Each row is a point on a landscape with many valleys, with its height.
A ball rolls from a point to whichever of its 3 nearest points has the largest drop for the distance, and stops where none of them is lower. Distance is the straight distance between rows; heights are no part of it.
<514>: [128 144 136 137 143 126 153 158 100]  (h 0.76)
<18>: [ 99 111 112 103 172 123 174 215 123]  (h 1.57)
<930>: [122 134 120 137 143 117 164 173 107]  (h 3.97)
<190>: [143 123  93 120  87 104 136 131 175]  (h 2.89)
<77>: [139 161 187 140 122 158  91 106  83]  (h 1.51)
<692>: [136 116  85 136  98  95 144 149 152]  (h 1.65)
<256>: [157 151 130 160 113 117 133  59 115]  (h 4.36)
<119>: [115 117  92 135 140 103 170 183 120]  (h 4.21)
<458>: [144 130 103 146  98 105 133 100 144]  (h 4.25)
<330>: [159 154 134 160 115 121 130  43 116]  (h 4.55)
<891>: [110 126 170 121 142 162  91 146  98]  (h 1.10)
<284>: [126 152 171 131 135 149 110 137  89]  (h 1.12)
<836>: [ 93  67 145 141 185 149  81  99  76]  (h 4.26)
<118>: [150 155 123  92 100 131 151 112 213]  (h 5.53)
<881>: [131 134 109 143 128 107 162 149 111]  (h 1.06)
<497>: [ 90  78 144 124 166 153  75 127  97]  (h 3.86)
<890>: [ 92  85 130  74 180 144 130 203 131]  (h 2.70)
<124>: [150 157 140 150 126 123 142 102  97]  (h 4.48)
<429>: [136 141 124 148 130 116 154 136 102]  (h 2.23)
<92>: [ 91  93 152 135 158 160  66 113  90]  (h 3.46)
<722>: [149 143 119 141  97 129 116  47 164]  (h 3.98)
<947>: [146 141 109 107  88 117 132 110 195]  (h 0.65)
<712>: [ 94  99 150 102 163 153 102 172 115]  (h 1.46)
<545>: [144 126  99 127  88 105 132 115 171]  (h 2.86)
<208>: [ 87  68 132  89 174 145  95 171 122]  (h 3.12)
<381>: [147 136 109 121  91 121 124  89 183]  (h 6.12)
<228>: [109 114  87 133 146 102 177 197 124]  (h 4.64)
<389>: [120 139 154 122 147 145 133 167 101]  (h 1.98)
<563>: [113 128 124 123 156 126 164 188 109]  (h 0.42)
<668>: [ 99 108 168 137 143 164  65 117  89]  (h 3.06)
<134>: [ 89  81 140  96 168 150  97 168 119]  (h 2.09)
<16>: [154 161 149 157 123 124 139  88  94]  (h 4.80)
<379>: [158 165 156 158 124 129 134  77  89]  (h 4.89)
<756>: [130 115  84 138 105  96 152 162 142]  (h 0.27)
<179>: [126 118  89 142 122  99 162 168 124]  (h 2.38)
<157>: [144 128  92 102  84 102 144 159 192]  (h 3.70)
<904>: [147 154 121 101  97 130 135  96 204]  (h 4.92)
<739>: [113 134 142 118 155 137 147 181 106]  (h 2.69)
<495>: [ 99 110 155 111 154 157  98 162 110]  (h 1.62)
<227>: [129 149 154 132 140 140 133 147  96]  (h 1.71)
<94>: [ 85  67 128  79 179 140 102 179 128]  (h 4.79)
<235>: [144 130  94 102  85 104 139 147 194]  (h 3.08)
<721>: [165 168 154 163 122 129 128  44  98]  (h 5.01)
<78>: [147 163 164 145 130 140 129 108  84]  (h 2.20)
<434>: [104 115 137 100 167 139 147 201 118]  (h 1.43)
<820>: [123 140 177 137 129 164  79 123  88]  (h 1.66)
<24>: [102 111 169 147 142 166  59 105  81]  (h 3.31)
<20>: [110 127 150 114 154 146 131 176 111]  (h 2.03)
<239>: [144 154 139 148 130 123 146 122  94]  (h 3.65)
<371>: [146 128  96 143  98 103 136 110 147]  (h 2.36)
<199>: [153 148 127 161 114 114 137  71 113]  (h 4.16)
<643>: [149 141 113 108  89 124 129 102 195]  (h 2.85)
<842>: [149 158 117  85  99 123 161 127 214]  (h 5.61)
<267>: [129 123  92 144 118  98 155 155 126]  (h 0.43)
<551>: [149 139 113 152 115 107 143 103 119]  (h 0.89)
<147>: [145 124  89 116  87 100 138 145 180]  (h 2.88)
<508>: [133 114  74 124  94  96 145 169 167]  (h 2.82)
<770>: [152 155 109  81  97 116 173 148 213]  (h 5.66)
<107>: [131 153 160 135 136 140 126 139  92]  (h 1.69)
<370>: [118 111  76 138 120  96 163 182 137]  (h 4.37)
<210>: [100 110 158 120 151 160  84 148 104]  (h 2.81)
<567>: [144 147 119 114  92 129 122  81 194]  (h 6.15)
<327>: [ 89  56 132 121 187 143  86 122  94]  (h 4.13)
<448>: [143 145 125 151 121 111 152 116 104]  (h 4.39)
<428>: [ 93  63 139 133 191 144  86 107  80]  (h 4.22)
<272>: [107 119 120 114 161 121 169 201 115]  (h 1.30)
<238>: [147 149 111  86  94 117 161 144 210]  (h 5.64)
<173>: [136 115  80 125  93  97 142 159 163]  (h 2.24)
<129>: [ 89  76 154 151 174 154  71  94  70]  (h 4.35)
<62>: [ 95 100 139  88 166 147 122 192 123]  (h 0.44)
<676>: [144 145 123 138 101 133 111  39 169]  (h 3.99)
<860>: [152 136 112 148 101 115 124  66 150]  (h 3.96)
<816>: [149 147 126 154 105 130 111  22 151]  (h 4.01)
<364>: [150 138 113 156 104 111 134  78 129]  (h 3.88)
<887>: [144 162 159 143 132 136 136 115  89]  (h 2.31)
<848>: [144 147 123 125  94 136 117  61 184]  (h 4.27)
<216>: [108 125 136 111 161 137 152 191 110]  (h 1.74)
<295>: [150 152 129 158 107 133 112  13 147]  (h 4.03)
<645>: [108 124 172 132 137 164  77 131  91]  (h 2.50)
<343>: [150 168 174 147 125 144 116  96  86]  (h 2.10)
<478>: [137 120  87 142 100  97 143 136 143]  (h 1.70)
<921>: [152 143 122 155 105 121 120  37 145]  (h 4.00)
<269>: [140 131 107 152 115 103 149 121 119]  (h 3.94)
<420>: [131 155 177 133 131 157 100 125  86]  (h 0.85)
<437>: [ 92  94 130  76 179 140 144 212 134]  (h 0.49)

Two balls start at each pair of points below. Name the first point that both come to, or write -.
<881> / <371> | <756>
<890> / <94> | <62>
<860> / <330> | <364>

Call two points neighbours if one is among the 3 nearest of the other. Go from one point of each pair to the other, from neighbour to neighbour, staying as low as possible. Name the highest point that can't be avoided.
<947> / <147> | <567>
<62> / <514> | <20>
<563> / <891> | <495>
<756> / <420> | <429>
<514> / <420> | <227>
